A landscape with many valleys, sampled at points; each row gives a point and its height.
From any point a ball rolls to the lowest of the 2 points nearest to it. It stops when none of these is lower. Distance is the straight distance between rows; heights are no part of it.
k_194 h=781: [121 134 115 157  69 110 158 133 172 144 109 169 131 102 105 159 163 124
 106 186 105 134 108]
k_886 h=564: [173 169 151 133 191  78 117 182 154 137 132 154 103 179 133 108 122 144
  94 154 106 194 117]
k_806 h=416: [100 140 115 132  98 106 151 146 151 134 133 121 125  94 104 159 121  89
 137 134 178  60 134]
k_450 h=876: [119 113 102 176  83 131  92 166  50 108 140 102 133 129  41 112 189  77
 110 105 116 125 177]
k_910 h=664: [137 126  56 180 111 143 106  89 133 155  83 191 129 171 126 131 158 119
 120 158  82 143 113]
k_708 h=463: [131 133 120 116 126 164 167  87 104 129 135 134 113  92 113 152 145 141
 153 139 139 213  93]
k_437 h=653: [110 111 106 148 118 141 111 136 124 113 118 172  76 146 114 138 103 144
 155 152 114 105 121]
k_991 h=517: [130 116 130 116 152 145 167 108 108 134 122 171 156 142 198 131  91 170
 181  96 170 129 153]
k_545 h=755: [158 124 159 117 194 118 133 162 153 114 109 151  95 126 166 123 115 166
 126 123 201  96  98]
k_376 h=403: [134 127 151 136  83 139 121 138  77  85 113 100 100 112  80  94 156 111
 132  72 144 138 130]
k_957 h=450: [148 122 129 129 101 129  78 146 114 108 120 132  86 137 114  61 102 101
 140 113 109 130 164]
k_458 h=615: [139 149 122 181  85 155 107 152 110 130  90 152  73 130  94 162 140 118
 131 159  78 106 113]
k_776 h=596: [153 127 126 131 110 119  99 104 157 128 126 190  88 110 171 114 127 114
 119 145 115 145 154]
k_608 h=357: [103 124 161 107 111 128 112 123  79  98 126  50 119 104 100  81 133 136
 108  74 107 153 127]
k_138 h=894: [130 121 164 143  92  96 110 143 121 109 139 110 129 140  80 106 178 124
  92 127  96 165 158]
k_47 h=784: [124  71 159  90 136 142 136  83 155 100 145 119 165  90 181 104 154 160
 109  96 160  98 121]
k_436 h=37: [139 104 108 140 123 142 108 157  92 116 119 183 149 196 114 117 153 136
 153 133 159 175 146]
k_377 h=510: [115 178 158 143 115  92 144 152 146 178 106  94 158 154 112 181 136 126
 101 155  94 116 131]
k_99 h=883: [125  83 154 168  86 135 102 146  78 107 145 110 172 163  76 126 196  97
  82 131  97 118 140]
k_880 h=731: [156 112 106 110 186 137  96  98 161 126 105 145 132 178 141  97 164 167
 117 122 137 175 105]
k_820 h=506: [ 70  93  86 109 120 149 128  68 122 112 158 135 139 116 159 164 122 140
 156 105 128 125 149]
k_961 h=646: [158 159  92 120 154  98 110 133 153 134  64 177 119 116 201 108 139 154
 111 126 157 180 145]
k_476 h=350: [132 118 152 157 161  90 157 112 171 151 156 139 144 151 123 167 145 119
  96 156 139  81 117]
k_918 h=737: [106  91 122 138  98 119 102 143 124  89 107 194  90 138 126  91 164 215
 121 120  98 184 121]
k_748 h=449: [121 133 137 112 132  94 139 148 142 147 153  90 148 138  90  78  94 136
 114 161  67 183 121]
k_859 h=862: [137 114 113 107 188 153 123 101 149 116 172  93 112 137 105 121  94  98
 141 117 149  84  93]
k_486 h=873: [134 132 116 112 170 156 116  60 110 132 132 100 106  96 161 121  97  80
 121  96 146  96 108]
k_528 h=393: [131  76 138  86 130 165 112 123 138  87 229 148 158 131 182 107  80 117
 163 101 132  97 151]
k_63 h=289: [111 118 134  83 113 121 121  96 111  91 138  80 128  90 155  87 129 147
 138  61 149 181 152]
k_46 h=490: [137 141 119 128 153 133 137  83 188 142  98 146 156 146 179 192 170 144
 144 130 149 114 182]
k_931 h=370: [149 116 129 120 134 100 138 140 152 128 158 141 105 122  89  57 104 138
 117 164 102 177  94]
k_936 h=473: [152 149 161 152 107 149 160 117  73 134 144 130 121 131 121 122  94  79
 151  98 120 115 128]
k_94 h=501: [ 94 136 104 143 164 116 117 160  90 122 144 106 100 140  81 178 140 128
 118 164 136 154 115]
k_523 h=772: [159  90 104 102 184 165  97  65 154 126 128 136 157 149 147 120 181 128
 107 122 164 130  95]
k_564 h=443: [143 123 165 132 131 147 117 138  99  94 133 131  99 128 124 155 155 113
 122 108 172 130 117]
k_175 h=518: [122 155  94 138 141 112 129 148 163 159  95  95 150 172  69  98 120 140
 116 171  51 168 114]
k_823 h=625: [151 113  93 168 104 120  92  87 126 135 117 195  98 146 124 108 162  95
 113 132 117 130 136]
k_294 h=697: [ 90 116 128 140 100 106 114 114 128 108 114 155  72 105 135 105 128 187
 104 137  56 177 127]
k_657 h=576: [134 114 112 110 167 107 159 111 141 130 126 132 141 139 149  78  96 172
 165  95 171 150 130]
k_632 h=621: [134 151 168  86 103 149  96 178  97 122 101  47 180 135 117 105 136  95
 107 111 132 142 132]
k_862 h=422: [ 90  93 139 123 112 109 181  91 120  94 173 128 125 103 121 108 116 153
 152  61 152 105 133]
k_758 h=832: [115 135  77 146  89 175 112 156  95 142 120 122 141 124  77 161 142  89
 142 189  84 162 142]
k_81 h=286: [163  83 139 104 151 110 109 129 151 113 197 136 118 137 110  61 113 113
 118 137 136 150 115]
k_92 h=746: [128  60 119 100 181 170 155  66 157 124 117 162 163 112 176 112 150 184
 128 114 163  71  85]
k_709 h=513: [159 160 135 188 104 106 166 107 100 160  87 123 126 144 104 109 128  93
 133  95 141 107 115]
k_990 h=371: [111 182 155 129 140  96 130 186  84 149 131  96 127 162 137 156  64 108
 153 105 135 102 173]
k_786 h=174: [ 92 155 124 113 152 140 151  74 158 147  87  71 134  92 148 201 154 159
 119 122 142 109 112]
k_555 h=476: [ 61 164  86 131  94 118 129 137  91 148 137  57 117  79  79 207 140 101
 124 142 126 113 129]
k_704 h=380: [126 107  93 158 148 135 109 106 138 131 119 109 108 163  53  85 141 149
 110 147  63 140  84]
k_475 h=417: [104  75 116 113 114 140 112  60 165 130 149 169 155 123 210 135 118 151
 134 132  95 107 169]
k_720 h=645: [124 149 134 117 118 155 100 162  90 118 121  37 170 165  72 105 147  96
 132  96 108 150 164]
k_610 h=846: [140 120 101 154 157 146 136  81 149 133 123 125 113 157 102 130 124 119
 155 108 150  76 109]
k_578 h=583: [112 147 166 116 110 157 125 182 100 129  76  79 166 142 121 142 120 124
 113 139 131 103  91]
k_857 h=472: [100 107 132 125 149 120 112 157  85  85 168 114  76 117  86 132 126 130
 120 123 160 130 105]
k_116 h=864: [129 178 124 152  68 132 118 195  62 137 131 109 123 124  68 146 127  58
 152 119 118 119 187]
k_811 h=826: [177 128 132 141 208 150 152  59 156 153 117 158 115 152 160 123 112 128
 155 105 147  76 124]
k_928 h=381: [148 164 196 100 111  92 150 180 143 162 144 109 151 123 154 107  59 120
 137 138 112 123 150]
k_335 h=700: [109 124 124 149 135 103 117 160 151 109  83 153  90 133 119 125 140 173
 106 143 134 122  90]
k_673 h=489: [111 131  85 125  78 148  82 121 106 123  86  95 120 115 110  69  97  81
 137 108  96 107 152]
k_133 h=333: [120 149 176  97 107 123 130 199 105 127 137  94 179 140 174 134  78 113
 140 116 146 111 168]
k_878 h=724: [116 126  85 162  95 128 128 139 157 134 103 204 135 151 121 139 148 148
 117 186  69 161 115]
k_459 h=229: [115 101 165 109  81 119 124 153 150  98 165 145 143 125 177 135 104 146
 160 119 122 126 187]
k_962 h=497: [114 123 120 167  86 200 152 159  63 117 166  81 147 129  67 177 123  93
 138 130  87  54  76]
k_863 h=453: [158  95 143  85 144 169 146 140 129 105 180 158 176 126 216 111  72 152
 196  88 163 110 160]
k_567 h=527: [105 150 122 143 132 147 168  92  78 139 131  77 142 118 109 182 150 123
 135 110 137 156 100]
k_342 h=606: [126 143 129 100 121 110 135 119 143 135  81  94 139  95 143  70 114 147
 111 124 126 172 105]
k_402 h=807: [184 119  99 131 217 131 140 102 152 150 110 210 118 151 179 120 126 153
 162 114 199  90 146]
k_779 h=288: [142  87 160 136 138 118 136 120 159 128 180 162 138 123 135 139 124  84
 102 156 150  49 110]
k_695 h=221: [157 116 131 128 149 153 144 135 104 130 135 210 146 165 162 158 149 146
 143 163 156 194 118]
k_416 h=802: [156  77 124  77 165 166 118  89 183 109 160 125 144  89 150 109 156 114
 118 136 183 107 103]
k_238 h=690: [121 158 112 146 113 114 136 118 116 147  35 156 146 127 183 119 138 148
 111 116 145 150 136]
k_795 h=532: [ 90 118 120 134 136 106 114 112 116 129 160 129 117 129 124 166 136 129
 101 165 104 152 133]
k_690 h=305: [ 89 134 109 124 167 107 165  91 139 152 107 121 150  91 170 178 131 148
 116 135 174 104 130]
k_33 h=858: [124 143 110 156  93 131 121 213  94 138 124 130 138 157  67 116  89  81
 157 155 116  96 162]
k_772 h=200: [152  72 163 131 139 117  95 103 156 112 172 152 140 159 126  94 156 106
  79 144 119 112 114]
k_687 h=442: [119 175 179 109 108 107 150 156 164 183  97 100 156 115 156 141  72 137
 112 162  85  91 121]
k_395 h=597: [146 194 162 147 150  60 108 196 154 151 105 138 104 162 110 136 143 135
  65 147  84 153 125]
k_899 h=317: [115 115 157  97 110  90 148 162 157  98 206 142 121  78 175 136  82 138
 165 107 172 102 173]
k_710 h=663: [141 108 115 146 155 133 125 104 163 150  93 137 184 203 131 109 149 144
 108 141 106 127 108]
k_160 h=657: [ 97 147 141 134  91  90 131 148 112 130  80 107  90  96 109  77 105 155
 105 129  88 144 111]
k_505 h=225: [123 105  94 128 123 165 128  77 112 115 146  90 101 113  58  97 126 116
 140 116  96 134  81]
k_380 h=528: [162 134 134 122 173 126  73 158 107 107 131 125  91 170 113  92 141 123
 108 143 112 199 132]
k_750 h=459: [100 126 125 145  85 136 157 142 106 118 168 102 146 107  80 148 122  75
 128 122 137  57  99]
k_907 h=560: [149 215 176 156 133  78 121 163 155 186  97  98 123 152  94 189 179 136
  57 135  69 133 106]
k_338 h=693: [156  58 114  86 196 141 139 103 173 129 162 179 158 129 176  94 132 200
 159 113 187  96 114]
k_463 h=491: [143 145 134 121 145 140  60 164 134 104 107  94  72 159  98 118 135 127
 141 123 113 136 159]
k_681 h=195: [113 124 130  79 136 130 105 117 133 100 131  95 119  75 211 114  92 148
 152  83 159 124 163]
k_573 h=332: [139  82 157  96 110 176  91 150 125  87 169 148 145 148 158 121 111 119
 145 132 126 117 144]
k_25 h=568: [164 179 127 179 104 138 149 114 149 160  73 145  73 135 113 147 109 113
 159 130 113 100 115]
k_256 h=507: [ 88 138  88 156 101 149 151 117  41 125 176  56 134  94  63 192 161  92
 123 111 117 142 111]
k_114 h=541: [112 143 100 100 104 139 123  92 125 148  76  77 166  93 152  80  95  86
 119 110 126 113 122]
k_104 h=309: [125  98 102  91 124 119  98  77 189 119 148 133 133  98 215 119 114 147
 159  94 141  95 201]
k_132 h=533: [120 134 157 154  90 183 140 168  69 133 112  70 148 125  85 193 138 120
 113 156  96  91  59]
k_697 h=432: [163 152 206 122  99 144 176 150 128 133 144 147 129 128 141 134  93 117
 162 119 122 122 140]
k_733 h=440: [ 89 183 167 103 106 123 128 170  94 144 140  81  99  85 108 213 117 117
 122 132 137 110 125]
k_421 h=474: [ 83  92 109  96 123 107 173  67 119 118 185 144 150  66 176 120 111 140
 141  98 157 145 150]
k_913 h=563: [131 143 141 118 124 111 133  97 153 146 147 136 128  97 156 148 130  96
 105 154 117 146 144]
k_618 h=358: [135 137 140 143 132 163 144  79 166 130 100 107 136 148 126 204 186 149
 139 124 132 112 113]
k_381 h=345: [ 87  97 107 126 117 117 168  75 136 116 161 107 108  92  83 108 123 141
 135 108 126 120  91]
k_491 h=405: [102 194 146 119 128 105 135 163  88 148  93 112  91  96 159 179  86 125
 143 118 167 109 138]
k_28 h=701: [164 149  91 101 159  99  86 176 201 107  88 199 119 107 204 121 165 168
  88 155 146 195 124]
k_106 h=848: [122 117 126 143 113 163 124 199  72 113 144 115 154 162  62 131 133 108
 144 153 113 142 129]
k_131 h=812: [116 161  93 156  73 125 146 138 122 167 131 139 126  94  95 176 124  82
 121 201  89 140 119]
k_798 h=780: [181 134 122 124 220 115 135 132 191 135  96 184 100 126 181 101 120 177
 116 139 162 105 108]
k_576 h=580: [140 125 125 113 162 136 120  82 207 147 107 120 170 157 163 140 147 147
 117 141 103 119 146]
k_635 h=366: [ 93 147 136 117  98  75 162 155 130 119 174 130 105  88 121 162 109 114
 153 116 172 120 170]
k_97 h=734: [145 145 168 158 169 108 147 155 131 124  86 160  95 165 138 139 131 168
 118 123 158 111  94]
k_830 h=870: [141 170 108 167 107 113 117 165  72 154 128  82 115 134  38 127 151  82
 127 129 101 158 165]
k_698 h=361: [145 130 100 118 118 146 167  82 107 152 131 192 149 103 169 131 127 128
 155 149 142 207 137]
k_865 h=632: [152  87  98 105 165  92 151 123 176 134 150 168 152 112 157  62 112 161
 138 136 179 129 121]

Call two points neighbours if one is among the 2 nearest of the other. Go from one point of each pair to the other, from neighbour to neighbour, staying as low as possible. Name the highest point that can't be avoided.
k_459 and k_786: k_416
k_505 and k_133: k_106
k_505 and k_681: k_820
k_772 and k_505: k_175
k_961 and k_436: k_238
k_436 and k_957: k_395
k_133 and k_436: k_567

For each start below, name the point where the ball stops.
k_918: k_957
k_523: k_786
k_402: k_133
k_450: k_681
k_47: k_459
k_878: k_681
k_132: k_459
